Each row is a point on a tangle of strands that fork and nearly touch. The rows are in no order.
Points whose rows are less than 49 apart are linked; no others are. Some points are linked to none.
J215: [-17   3  20 -13   3   0  16   5  22  -2   5  -5 -17  -1  18 -19  16   1
  -6  14   7  12   4   9 -20 -14 -17  20 -32   4   3]
J288: [ 11   3  -7  22  15  20  17  -1  34 -15 -30   0  22  -6 -10  -7   4 -15
  -7  12   5   2  -2  14   1  14 -20  -1  13  11   0]
J444: [ 13   0 -12   4 -10   2   2   4  13  -3   1   0   9   3 -13  10  -5  -1
   2  -9   8   6  -3  -2  13 -15  12  -1  15   0 -12]
J377: [-30   1  26   7  -2  11 -13 -14  28  -7  31   8   0   1  20  16  25   4
   3   8 -26  -4   6 -11  -1   5 -19  11  -5   1  28]
J257: [-17   4  17  -1  10   2  16   3  28  -7  -4   2  -2  -2  24 -13  27  -5
  -3  15   7   7  19   2 -23 -10 -22  21 -25  10  20]
J696: [ 14  11   6 -12 -12   8  15   8   9  -4 -19   1   9  -1   8 -16  23   6
  13  17   9  14  -8  20  -1  -4  -8   7 -16   6  -2]
J882: [  9   5  -2   5  -4  -5   3  14 -35   6 -28  17  20   1  24  -3  10  -6
  23   5  -4  -3  13  -2  -1  11  -3   8  -5   1  30]
J606: [  6   5  18 -17   8   1   2  -3 -15  -7  26 -13 -15  10 -23 -18  17  14
   6  -7   7  -3 -13  14  -7 -14  22 -10  -7 -13   0]
J545: [ 19   7 -12  -1 -32   2  -2  -1  19  -6  -3   1  17   4 -14  13   3   7
  14 -12   6  16 -11   9  17  -8   9  -5  27  -3 -10]
J326: [-14  -9  19  -2  16 -15  10   4 -10  14   3  -6 -20   7  19 -30 -19   1
 -20  -8   7 -13   1   1 -33   2  -6  13 -28  -1  14]
J92: [-21  -6  -8  -1  24  -7  -2 -20  24   6   0  -2 -17 -18   7 -18 -15  -6
 -14  19  -4  -4  15 -15 -21   7 -12  17 -36  10 -19]
J86: [ 10 -12 -17   5  19 -18 -11  -1 -19  14   0  -2  -5  -7  -3  -2 -40   0
 -20 -11  -3 -15   6 -11  -7  14  11  -6  -8   3 -20]
J32: [-26  -1   6  -5  -4  -4   7  12   6   7   7   2 -17  -8  21   9  -1  -9
  -1  10   9   3  16 -11  -7 -12  -3  21 -10   1   1]
J716: [-18  -3 -10  16  16   1   3  -5  23   3  -8   5   3 -16   8  -1 -11 -14
 -10   5  -8   0  14  -9  -3   9 -12  14  -5  12  -9]
J843: [ 16   4  -4   5   3  -2   5  11 -10   7 -40  18  14  -4  14 -18   1   4
  10   9  -5  -2   2  26  -3  21  -9  -7   2   5   7]
J770: [ 15 -15  -8  39  25   8 -14 -13   4 -12  -3   6  21   9 -17   0 -11   1
 -19 -16 -22 -13   1 -12  -4   9  -3 -12   3   6   8]
J998: [ -3  -6   8 -14 -15  -7  -7  -3   5  10  29  -9 -19   2   2  -3 -17  11
  -9  -7   6   4 -15  -2   2 -13   4   4 -21  -4 -14]
J924: [ 11  -8   0 -11   5 -13   6   2 -15  13   9 -13 -16  18  -1 -23 -29   3
 -24 -12  21  -8 -10   4 -11 -10   8   8 -18   0  -5]
J81: [  7   0 -10  35  14  20  10  -3  19 -20 -29   5  27   4  -7   7   3 -20
  -7   3  -5  -5   8  -6   6  19 -21   0  22  10  17]
J992: [ 22  11  -1   7  -5  14  -1   1  12  -6 -17  11  14  -6  -8  -1   8   2
   9   7  -8  -6 -11  30  19  26  -2 -20  32  -2   0]
J307: [-25   2  -4   7 -12  -6   5  10   9   4  -6  12  -1  -9  25  19  -3 -15
   4   3   2   5  18 -15  -1  -3  -5  19   4   6   6]
J194: [ -4   2  14   6  -7   8  -3 -13  50  -5  11   1  12  -3  -3  -8   7   9
  -6  -4 -12  13 -24  17  -6   3 -15  -1  -8   7  -7]
J956: [ 18   7  -6 -13 -33  -7   1   8  -8   4 -10   7   5   6   5   2   1   7
  16  -6  15  10  -5   8   9  -9  11   6   1   0  -3]
J739: [ -3 -12  -2 -11   2  -5   7 -10  24   3   6 -18 -21  -1   6 -26  -8   4
 -18   6   1  13 -16  14   0 -15 -23  11 -38  10 -20]
J639: [-30  -1   3   8 -18  -3 -17 -10  29   5  25   4  -2 -13  10  21  -9  -4
   1  -3  -9   7   6 -21  -2  -2  -1  11  -3   3  -4]
J755: [  7  -4  -2  -6   8  -6   4   7 -17   7  -2   0 -10  -5  -2  -5 -12   4
  -3  -4   2  -4  -1   3   6  -2   9  -2   2  -8 -14]
J589: [ 11  -2 -18 -22 -54 -12 -10   3  -5   6   1  -6 -10   3   6  10 -10  16
   5 -17  11  16 -15   6  29 -12   0   1   4  -8 -15]
J723: [ 12   1   4  13 -11   6 -17  -6  -9  -8  10  18  15  10  -1  14   5   9
  11 -22 -25 -11  -6   2  20  10  16 -18  31  -8  14]
J940: [ -1  -5   0  21  46   4  -1   1 -29  -1 -22   1  -4 -14  -8 -13  -5   5
 -18  -3 -14 -13   5   1 -14  20  -5 -11  -7  -3   5]
J527: [ 10  -2  -7   1 -18  -8  -8   3   8   4  15   0   4   7  -9  10 -15   3
  -3 -20  10   4  -7  -5   5 -17  15   1   6  -2  -9]
J78: [ 13   6 -19  -4 -41   1  -8  -1  21   2  -8  -2  11  -2  -8  20  -7  11
  11 -10  -1  23 -14  10  26   4  -3  -6  31  -5 -19]
J72: [ -8   2  -4 -11  -1   7   8   8   2   6  -6  -1 -12 -20   8   8   0  -3
   1  17  -5   9   0   2  20   8  -8   5   6   0 -20]
J579: [ 30  -1 -26   2  -8  -7  11   9   5   9 -44   1  18   8  -4 -19  -9  -2
   9   6  14  13   0  21   1  -1 -11   4  -6  14  -9]
J122: [  7   2  15 -16 -14 -13   4   7 -24  13  14  -5 -17  22   8 -21 -16   8
 -10 -15  22  -8 -11   2 -14  -9  19   4 -11  -7  12]
J515: [-10   4   3  -6  14  15   3  -3  12  -1   6  -6  -5 -26  -7  11   8 -10
  -2  29  -6   1   2  -9  10  12  -5   1   3   3 -16]
J842: [ 14  -1 -13 -20  18   2   3   2 -39  -6  -6 -14 -22  -4 -32 -12   9   7
   9  -4   5  -4   4  11  15   3  20 -11  16 -10 -13]
J571: [  5 -14   9  15   4 -11 -19  -8 -11   3  25  10   6  22   0  -3 -21   6
 -14 -31 -14 -17  -9 -10  -9  -3  10  -7  -5  -5  18]
J616: [-18  -1   0  23  -5   8  -3  -7  20  -5 -13  15  14   5  19  17   5 -13
   1  -3 -25   2  11 -14   7  21 -25  10  16   7  20]
J346: [ 18  -2 -21  15 -14 -10  -3   5 -12  -1 -12  10  22  16  -8  14 -12 -11
   5 -26  14  -3   9 -12   5 -13  19  -1  24   1   8]
J36: [ -3  19  10   2  24  25   3  -5 -15 -19   9 -11  10  -7 -22  10  32  -5
  10  15 -11 -24   0   7   6  12  -3 -16  25  -2  17]
J53: [-12   4  17  -2 -35   4 -11   4  19  -6  31   1   4   1   1  20  10  12
   6  -7   4   8  -9  -3   3 -19  12   2   0  -7   2]
J97: [ -1 -10  10   0  27  -3  -7  -1 -33   3  22 -10 -13  11 -23 -13  -6   1
  -9  -7  17 -19   2 -16 -24  -9  24  -9 -12 -12  13]
J591: [-19  -4  19   2   6  -9   4   6 -16   2  -9  15  -4  10  37   0  10   1
   2   2 -18  -5  19 -10 -13   9 -19  17 -13   1  37]
J195: [  8   1  -3   9   5  11  14  -1  36  -6 -22   0  15  -2  -5 -13   4  -5
  -5   8   2  10  -8  18  -1   4 -18   2   3  13  -8]
J951: [  7   5   8 -13   0  -4   5   8 -20   5  -9   8 -10  -3   7 -11   0  13
   9  -4  -6  -1  -8  21   5   8   8  -8   6 -10  -5]
J286: [-16   6  25   9 -14  15  -6  -6  26 -16  23   6  14  15  15  20  32   6
   8   5 -20  -1   0  -8   1  -2 -17   8   4   3  36]
J664: [ -9  16  -4 -14  12  11  17  15 -25  -4  -5  -9  -5 -10  -6  15  22  -7
  14  20   7  -5  12   0  11  -4   8   1  21  -4  -2]
J886: [ 21   0 -20   7 -17 -18   1   5  -4   9 -22   3  20  19  -3   4 -18  -9
   2 -21  22   7   2  -1  -7 -12   7   7   7   8  -1]
J385: [ 19  19   4   2  -2  17   8   0 -11 -16 -22   6  22  -1  -2   0  29  -2
  22  15  -3 -11   0  23   8  13   3  -9  24   4  20]
J350: [ 22   4   5   0  19   6   7   0  -5  -6 -24   5   2   1 -12 -31   9  14
  -1   3  -6  -4 -10  39  -3  10   1 -16   5  -3  -4]
J798: [  6  -9  12  13  12   0  -2   0   1  -7  15   2   5  19  -5 -13   2  -1
 -12 -13   8 -11  -2  -3 -19 -23   9   1 -13  -2  17]
J712: [-11  11  14 -24 -36  -4   3  17 -17   3  14  -2 -16   2  17  13  10  10
  12   8  16   8   0  -1   6 -15  10   9  -8 -10   2]
J730: [ 18   9   8   2  -1  10  10   2  21  -5 -25   8  21   2   3 -19  18   3
   8   9   1   6 -12  28  -4   7 -12  -4  -2   8   5]
J4: [-16  -3   0 -17  12   5   6  15 -29   6  19 -19 -28   4 -15   8   7  -9
   9  17  28  -4  15 -16  -3 -22  15   6  -6 -11   0]
J389: [  8  -1  -1   9 -12  -6 -19   1 -11   5   7  19  10   3   8  12 -12   9
   6 -28 -21  -7  -7   4  14  12  13 -16  25  -9   5]
J999: [ 11   2  -4   2  12  -3  16  16 -22  -2 -27   6   5   3   4 -10   2  -8
   1   3  16  -7  12   2  -8  -9   6   7  -3   1   6]
J432: [ -8   4   8 -21  -9 -15   4  17 -46  16   3   2 -24   2  13   2 -14   2
   8 -10   9  -8   4  -4   3   6  19   1   8 -17   4]
J488: [-22 -11  -1   9  25   2  -1  -4  15   1  13  -7 -17  -6   1  -6  -2 -15
  -9  19  16  -6  26 -23 -23 -18  -2  20 -26   3   0]
J834: [ -3 -10   6   3   7   1 -21 -15   9  -3  30   3   1  -7  -8  14  -3  -3
  -2   8  -5  -8   2 -29 -11  -5  16 -14  -6   0  -4]
J321: [  7 -15   1  25  19  -1 -19 -19  13  -6  13   6  18   5 -11  -5 -12   3
 -16 -15 -21 -12  -7 -11 -13   4   0 -12 -10   7   4]
J927: [ 12  -7  -2 -13   3   1  15  -2  16  -2 -10 -14 -13   7   1 -31   1   6
 -15   5   5  14 -17  25   2 -18 -21   5 -29   8 -16]
J558: [  3   6   3 -24  17  11   5  -5 -14  -2   3 -15 -16 -11 -25 -14  22  11
   9  14  -8   4 -15  21  16  12  -2 -16   5  -9 -17]
J108: [  2 -10 -16 -15  30   4   6  -3 -22   2  -6 -18 -18 -17 -26  -5   2  -5
  -5  22   4   4   5 -16   6   0   0 -10 -11  -2 -23]
J692: [ -9   7   9 -19   3 -10   3  12 -43  11  -3   6 -20  -7   7  -2  -3  11
  13  -9  -7  -5  -1  11   6  17  14 -10  12 -17   0]
J498: [-36  -5  18   2  18  -8   2   6 -16   7   4   6 -20  -3  30  -2   3  -4
  -3   3  -9 -10  23 -14 -18   7 -14  15 -13  -6  27]
J483: [ 26  10   0  -7   4   6   9   5 -17  -3 -37   8   6  -3  -5 -25  16  10
  16  15   0   0  -3  40   1  16   2 -11   9   1   3]
J726: [  7 -17 -13 -17  17  -9  -9 -26   5   0  -1 -13 -18  -8 -11 -10 -18   2
 -22  18  -5   0  -5 -18 -11   2  -4 -17 -28  13 -36]
J950: [  8 -13 -10   6  19 -12 -19 -15  -1   4   5   3   2 -10  -7   0 -28   1
 -19  -4  -9 -13   5 -20 -16  11  10 -15 -13   9 -20]
J973: [-29  -5 -12  -2  11  -7  -5 -12  16  12  10  -4 -25 -15  10  -3 -17 -12
  -7  21   6  -4  22 -27 -15  -3  -5  22 -30   5 -15]
J154: [ 18   8 -20   4 -21  -3   4  13  -9   7 -33  13  25  -4   7   8  -1  -7
  26   3  10   9   7   3  12   9   4   3  15   6   5]
J54: [ -2  -7   7  -6  13  -2   0   7 -24   6  23  -9 -18   8 -14  -5  -7  -4
  -3   1  24 -10   6 -14 -11 -19  21   1  -8 -11   2]
J817: [-28   0  23  -9  22  -5  11  10 -12   4   1  -1 -17  -6  17 -13  11   1
  -1   5  -2  -3   9   4 -21   3 -12   7 -17  -6  14]
J171: [-14  -1  22 -13  13 -11  18  12 -15   8  -4  -6 -19   6  14 -28  -1   3
  -7  -1   9  -3   1   8 -28   0  -7   9 -26  -5  12]
J392: [-19   7   7   7 -22  -4   3  -3  35  -2  -9   7  15   0  21   3  12  -4
   5  -2  -2  19   3  -1 -16  -2 -22  18  -8  11  14]
J916: [ 13 -14  -8   7  11  -8 -17 -15  14   2  14  -1  11  -4 -16  -1 -23   3
 -13 -11  -6  -8  -8 -11  -8   0  12 -13  -9   6 -19]
J395: [ -3  22  14  -1   6  26  -2  -7   5 -14  19  -8  11 -18 -12  26  24 -12
  11  21 -14 -20  -8   4  18  23  -7 -15  27  -4   7]
J39: [  7  21  12  -3  -5  25   2  -5  17 -16  15  -5  11 -15 -12  19  22  -5
  13  16  -6 -11 -15  17  24  17  -2 -13  29  -6   0]
J37: [-22  -1  -2 -13   9   6   8  14 -16   7  13 -14 -24 -10  -2  18   7 -12
   7  26  17   2  19 -19   5 -17   7  10  -3  -6  -8]
J805: [ 10 -15 -17 -20  22   1  -5 -20  -8   1  -9 -16 -19 -18 -18 -10  -5   0
 -16  23  -6   5  -5 -15   2   7  -9 -22 -16   6 -34]
J931: [ -2   5  18   1   6   8   0   1  -5 -13  19   1   5   9  -2   3  24   4
   7   0  -5 -10  -1   3  -5 -15  11  -6   4  -7  19]
J505: [ 18  -6  -2  36  21  22  -8 -11   5 -20  -2   5  24   7 -18   4   1  -1
 -10  -5 -23 -14  -2  -7  10  19  -5 -15  18   2  14]
J865: [  3  10  22 -28  -9  -2   6   3 -25  -5  19 -11 -23  14 -11 -19  18  14
  11 -10  10   1 -11  17  -5 -11  20  -5  -7 -13   5]
J114: [-25  15  19 -16   1   9   9  10  -1   1   6   1  -8 -16  17  10  24   2
   9  19  -8   2   0   9   3  10 -10   5   3  -3   4]
J329: [  4 -10  -3  19  -5 -17 -11  -4  -7   6   1  11  15  29   8   1 -25  -1
 -12 -37  -6  -8  -4  -4 -12  -3   1   0   1   3  16]
J398: [-23   9  -5  14 -24 -13   0 -10  30   5 -20   7  19   2  24   9  -1 -12
   6  -6  -5  24   9  -6 -18   3 -25  22  -1   9  12]
J502: [  2   2 -16  -5  -5   6  10  14   1   9 -27   5  -4 -17   9  10  -7  -7
   3  16  -3   9   4   7  27  16 -11   1  17   3 -21]
J204: [ 16   5  -4 -20  13  13   0  -8 -17 -10   7 -14 -13  -8 -33  -9  20  12
  12   7  -5   0  -9  19  20   7  15 -15  19  -9 -15]
J846: [ -2   3 -14  -7 -36 -11 -11  11  -3  16  -3  11  -1  -9  15  27 -21   8
   9 -17  -5  11  -3   0  23  10   4  -1  23  -5 -17]
J926: [  0   1  10  -3  39   9  -2  -8 -21 -12   8 -11  -2  -3 -38 -18  20  13
   1   0  -4 -13  -8   6 -15   7  13 -21  -6  -7   3]
J868: [  6   0   8 -15 -14 -16  -2   8 -39  16  12   2 -19  13  11  -9 -25   7
  -4 -20  16 -12  -6  -3  -3   1  27   0   7 -13   8]
J125: [-12  -9   3  30   7  12  -4 -10  18 -11   2  11  14  19   2  16   3  -7
  -5  -4 -29  -2  14 -25   4  10 -17  12   9   7  24]
J784: [ 20   1 -19   6   4  -3  11  13  -3   8 -49  12  13  -3   7 -13 -10  -3
   3  10   5   3   5  22   1  14 -10  -2   5  11  -5]
J458: [ 18  -9 -16  -5  14 -11  -1   6 -28  11  -5  -4 -12  -3  -9  -8 -27   3
 -10 -10   5 -11   4  -1   6   3  15  -4   3  -7 -17]
J25: [ -1   6 -17   1 -33  -2  -8   4  17  10  -7   3   8 -10   1  27 -16   4
   8  -9  -7  21  -5   2  24  10  -4  -4  31  -3 -21]
J417: [-17  -9  -1  -8 -21 -15 -14  -9  16  16  32 -10 -17   4   6   4 -31   3
 -14  -8  10   4  -6 -13  -8 -10   1  16 -27   6 -13]
J14: [ -6  -5   4  -9   9   7 -18 -22  16 -12  18   1  -5 -14 -11  21   5  -5
  -7  28  -6  -7   8 -38 -13   6  13 -26   1   7 -20]
J749: [  0 -10   9  16  37  -2  -6  -5 -12  -1  -4   2  -1  -6  -3 -20  -9   7
 -19  -5 -14 -14  -2   3 -19  10  -4  -7 -16  -2   3]
J952: [ 23  -4 -16  13   0 -11   5   3   4   1 -18   3  21  21 -10  -9 -15  -6
  -7 -22  18  -1   0   6 -12 -15   6   2   2   8   0]
J375: [ 17 -13 -21 -22 -21  -9 -15 -11  -6   6  11 -18 -23 -10   5 -12  -9  14
  -7 -11  -1  10 -25  19  32  -9  -7 -16  -7 -10 -20]
J586: [  9   8 -12   6 -14  -5   0  15 -26  10 -32  20  24  -6  22  11   2 -10
  27   3   0   1  12  -4   8  15   2   4  10   4  19]
J162: [  9  13  -6 -15  -1  11  15  11 -16  -6 -15  -3  -2  -7  -3   7  19  -2
  15  18   8   2   3  11  19  -2   7  -1  20  -2  -7]
J184: [-19   8  14   2  -6   5  11   1  31  -8  -4   7   7  -4  26   0  27  -6
   3  13   2   9  13  -1 -14  -3 -22  20 -14  11  22]
J773: [-12 -11 -13   2  -3 -16  -8 -15  26  11  18 -12  -8   8  -3  -1 -30  -7
 -18  -6  10   4   0  -9 -13 -13  -2  19 -28  12 -18]
J342: [ -6  -8   0  26  -2   5  -1   0   2  -7 -11  15  18  33   6  20   2  -7
   1  -8 -18   0  21 -30  -1  -3 -12  17   8   6  30]
J192: [-11   4   2   7 -23   7  -4  -7  39  -4  13  -1  13  -8  -5  19   0   2
   1  -3  -4  18 -12  -1   8  -1  -5   2  12   1 -11]
J961: [-33  -3  -2  -5   0  -5  -2   1  10  13  13  -2 -28 -17  18   7 -12 -11
  -2  17   6   1  21 -21  -6  -6  -4  24 -20   0  -9]
J320: [-10   2  12   0  11  -6   8  11 -31   1 -23  14   5   5  31  -2  15  -2
   9   6 -13  -7  13  -4 -10  12 -14   8  -7  -1  33]
J759: [ -2  -1  -3 -23  22  12  11  -4 -13  -1  -6 -19 -22 -13 -19 -20  21   4
   1  20  -3  11 -14  18  18   7 -15 -13  -7  -6 -19]
J957: [ -2  -4 -18   0  -9  -5  13   2  24   3 -17  -8  -1   4   2  -2 -11  -8
  -8   1  13  19  -1   3   3 -16 -14  17  -9  14 -18]
J646: [ 23   4  -5  -4  -8  -5   5   8 -22  -3 -15   9   7   7   1  -5   3   0
  13  -9  14  -6   4   8   2  -9  20   1  11  -2   5]
J827: [ 13   3  -2  31  13  24   1  -4   9 -20 -13   6  23   1 -11  12   6 -14
  -2   3 -17 -14   1   0  18  29 -13 -12  27   2  16]
J312: [  4  -6 -14  -9  -3   0  18   7   4   2 -17  -9 -14  -3   6  -7  -2  -8
  -6  13  14  14   0   4  14 -17 -14  12 -12   8 -17]
J419: [ 13   7 -13 -17 -58 -13  -9   4  -2   6  -6   0   8   8   4  12  -6  14
  15 -14  16  22 -11   5  15  -9   3   6   3  -6  -9]
J543: [-29   2   0  14 -12  -4  -3   2   8   3  -4  19   5  -5  29  21   0 -11
   3  -3 -15   3  16 -18   4   9 -13  15   9   5  15]
J856: [  9   4 -10 -15  -3  12  21   7  -4  -7 -11 -13 -10  -5  -4   0  20  -4
   6  22  13  12   0   8  24 -16  -5   4   3   0 -13]
J555: [-18 -13  11  11  35   9  -8 -10   5  -8  19  -8  -6  -3  -7  -3  14  -8
  -8  19   5 -12  21 -22 -27 -11  -2   4 -22   0  15]
J354: [  1  -2 -15  14   1  -1 -18   1   1  12   0  12  10 -20   4  16 -23  -4
  -2  -8 -21  -3   5  -8  15  31   1 -15  22   2 -19]
J729: [  2  -3  -9 -15  32   1  11   6 -35   2 -11 -14 -20  -8 -29 -17   5   6
   1   5   5  -3   2   5   4   6   6  -9  -4  -9 -13]
J156: [  8  -5 -13   7  -6 -12 -17   0   3  13   5   9   8  -4   3   8 -29   6
  -2 -24 -14  -1  -5   4   9  14   7 -10  13   0 -16]
J727: [ -3  -3  -1  14  27   4   9  10 -25  -8 -11   3   3  -2  -2   3   7  -9
  -5   3   2 -12  17  -8  -3  -5   7   0   6  -3  13]
J806: [-19  12  -5 -22   7  10  20  20 -25   0   0 -18 -18  -8  -7  18  24  -8
  15  28  16   4  15  -5  11 -18   2   7   8  -2  -3]
J752: [-12  -1  -4   7 -17  -1 -14 -11  32   5  22  -1   6 -11  -5  19 -12   1
  -1  -6  -7  12  -5 -14   4   0   1   2   1   4 -17]
J828: [-13  -2  -6  15 -11 -15   3  -2  24   3  -5   0  12  18   8   2  -7 -16
  -9 -14  16  10  11 -11 -25 -21 -10  23 -11  12  10]
J654: [ -4  -4   4   3 -22 -26  -8  -1  -1  16   9   6   5  25  19  -1 -29   2
 -13 -34   7  -3 -10   0 -18  -1   3   8  -8   4  13]
J695: [  7   2  10  17  -6  14 -10  -9   7 -16  17  10  21  13  -6  15  14   5
   7 -13 -21  -9 -10  -1  16   3   7 -13  24  -4  20]
J446: [-41   3   9  14 -18   3 -19 -17  37  -1  27   9  -1  -7  17  22   8  -3
   4  -1 -19   5  10 -21  -1   6 -13  14  -1  -1  15]
J518: [ 12  -8  -8   6   4 -15   4   2   3   7  -1  -3   6  19  -3 -13 -26  -3
 -20 -20  19  -6  -5   5 -14 -14   5   9 -11   9  -5]
J9: [ -2  -4 -18  17   4  -7  14  -2  29  -1 -17  -7  15  11  -8  -3 -11 -19
 -11  -5  17  12  10  -5 -16 -21 -10  19  -4  16  -7]
J456: [ 21   3  -9  16   5  10  -5   3  -2  -4 -18  14  15  -5  -5  -1  -1   2
   2  -4 -12 -11  -1  20  17  23   4 -20  31  -3   0]
J379: [  0   7  27 -15   4  -8  15   9 -22   1  -8   0  -8  11  14 -31  14  11
   7  -5   2  -2  -8  20 -26   5  -1  -2 -22  -8  19]
J839: [ 14   0   7   2  30   9   0  -5 -12  -7  -4  -2   1  -7 -23 -21   8  13
  -4  -1  -8 -10 -10  19  -4   9   9 -17   3  -8  -6]
J67: [  2  -1  -6  25 -10   7  -1   0   0 -13  -3  10  25  21  -1  27   9 -12
  10  -8  -9   0  11 -24  11  -7   2   1  26   3  27]
J330: [ -4 -11  10  11  28 -10   2  -3  -5   5  -1  -1  -7   3   8 -26 -20   2
 -22 -12  -2 -14  -1   4 -27   2  -5   6 -24   2   6]
J302: [ -2 -15 -17  -5  10 -14  -7 -21  17   8   7 -13 -12  -2  -6  -9 -29  -5
 -21   6   4   0   0 -15  -8  -4  -4   7 -33  16 -28]
J200: [  1  12   9  -1  21  16   5   0 -12 -15  12  -8   7  -4 -20   3  26   0
   7   8  -4 -13  -1   8   1  -3  12 -12  16  -6   8]
J140: [ -7   1  -2  15  41   9   3   5 -28  -2 -18  -1  -1 -18  -9  -1   6  -3
  -9   7 -10 -13  11  -4  -5  22  -2 -10   6  -4   3]
J188: [ -2   7  10   1 -24  15  -1  -9  47 -12  17  -6  12  -6 -10   8  12   8
   2   2  -3  20 -22  10  10  -4  -9  -2   5   0 -11]
J470: [ -6   3  16  15 -10  16  -5  -7  20 -17  19   7  20  13   5  19  24   2
   7  -2 -20  -3  -8  -5   7   0  -8  -3  14   2  28]
J554: [ 16  -4   6  -7  13  12  -7 -15  14 -13  30 -13   2  -6 -33   1  15   6
   0  16   4  -2 -10 -10   0 -17  17 -16  -5  -4 -13]
J163: [ 30  -5 -22  -8 -10 -13  12   6  -2   8 -34  -5   7  17   1 -24 -13   0
  -1  -2  21  10  -6  21  -2  -9  -8   7 -18  13  -9]
J938: [  3   9  27 -22  -3  -9  11   6 -27   0   3  -4 -16  15   1 -32  11  16
   9 -14   5  -2 -14  23 -19   2  12  -7 -16 -11  13]
J120: [  9  -5   2  -1   1  -2  -6   3  -9   0  26  -4  -6   6 -15   5  -5  -1
  -3  -4  16  -8   1 -12  -1 -23  26   0   1  -8  -3]
J602: [  2  -5  10   3  35   1   1  -1 -29  -8  10 -10  -7   6 -31 -19   8   6
  -5  -8   7 -16  -1   0 -20  -9  19 -12 -10 -11  10]
J144: [-16   7   0  -3 -46 -16  -6   8   4  13  -4  12  10  -2  24  22 -12   1
  11 -14   4  17   0  -7  -2  -2  -3  13   1   2   2]
J876: [-30  12  25 -19  -6  -9   5  15 -30   8   4   7 -12  -5  34   8  17   8
  18   3 -12  -1   4   4  -9  12  -5   3  -4 -10  25]
J582: [  6   1 -15  23 -15   2  -2   1   5  -9  -2   6  27  10  -8  29  -2 -13
   9 -17   1   5   7 -20  11  -8  11  -7  34  -1  12]
J526: [ 12   6  10 -14   1  12  -2  -7  -1 -16  35 -18  -8   6 -30  -3  24  10
   8   6  10  -1  -8   7   5 -27  25  -8   0  -9  -6]
J647: [ 10   5 -15  21  -3   8  -7   7   6   3 -14  12  15 -13  -1  17 -11  -9
   1  -3 -14  -4   5   3  24  33  -2 -18  38   0  -8]
J520: [-13   7  20  -2 -12   7  -2   5  14  -7  27   0   2  -3   6  15  19   7
   6   5  -1   2  -4   0   1 -13   6   1   1  -5   7]
J583: [-15  -6   8 -16   2  -2   9   2   9   6   9 -12 -28  -5  10 -15  -1   0
  -9  14   7  11  -2   1  -4 -15 -14  17 -29   1 -12]
J614: [ 15 -10 -27 -18 -32 -11 -13  -3  -4   7   7 -12 -17  -4   5   4 -16  12
  -4 -16   3  12 -19   9  35  -9  -3  -7   4  -8 -21]
J971: [-10  -2   1   8 -25 -20  -6   1   9  12   6   5   8  24  16   2 -16  -9
  -8 -24  17   7   2 -10 -24 -15  -3  18 -13   8  19]
J158: [ 14   7   8 -21 -10   5  15   2   4  -6 -10  -8 -11   7   4 -26  20  11
   4  11   6  17 -16  28   2 -13 -10  -1 -21   0  -9]
J968: [ -7   1   6   7 -34 -11 -16   0  10   4  22   7  10  13   4  21  -9   4
   1 -27   3   7  -8  -9  -3 -17  10   0   7  -6   7]
J593: [ 12   7 -22   0 -19   2   8  15   2   8 -37  10  14  -8   7  13  -4  -8
  16  11   7  13   7   5  20  13  -4   1  22   6  -9]
J74: [ -8   1  -5 -11  10   9 -10 -16   7  -4   6  -2  -7 -26  -8  21   1 -11
  -5  34  -8  -2  10 -33   1  20   5 -17   4   7 -27]
J936: [  2 -12  15   5   4  -8 -24 -11  -4   5  38   2  -3   5  -6   1 -14   6
  -7 -12  -4 -14  -8 -18 -16  -8  19 -11 -13  -8   7]
J406: [ 20  14  -3   2 -10  22   3  -1  20 -16  -5   3  14  -6 -15  12  12  -3
  12   8   0  -3 -12  20  25  16   2 -14  35  -3  -4]
J306: [ 11 -10  -4 -17  -7  -6 -11 -11   2   9  17 -12 -18  -6  -3 -10 -14  15
  -9  -4  -8   7 -24   8  16  -3  -4  -9 -15  -5 -24]

A fork is a point with three links. Follow the links from the first point to the second and name the forks in between, in order.
J806 / J968: J54 > J527
J39 / J37: J527 > J54
J591 / J330: J171
J582 / J555: J973
J120 / J828: J54
J54 / J456: J527

A fork is a point with three links, a tip a point with one. Leave the first point through the second and follow the links. Name the first fork or tip that comes.
J67 / J342: J973
J505 / J827: J398
J140 / J940: J171
J329 / J654: J54
J200 / J931: J527
J602 / J926: J163
J417 / J773: J759
J470 / J286: J194

Follow the links from the first point to the second, and from the first to the third. Name the last point that the two ways share.
J938 / J515 / J589: J171
J78 / J520 / J350: J527
J606 / J498 / J727: J171
J200 / J483 / J846: J527
J579 / J968 / J664: J54
J968 / J926 / J162: J54

Name the points in between on the shortest way along the links from the first point to the second, in order.
J773 / J558: J302 > J726 > J805 > J108 > J729 > J842 > J204
J950 / J827: J916 > J321 > J770 > J505
J806 / J968: J37 > J4 > J54 > J120 > J527
J86 / J927: J950 > J916 > J321 > J770 > J505 > J827 > J81 > J288 > J195 > J730 > J696 > J158
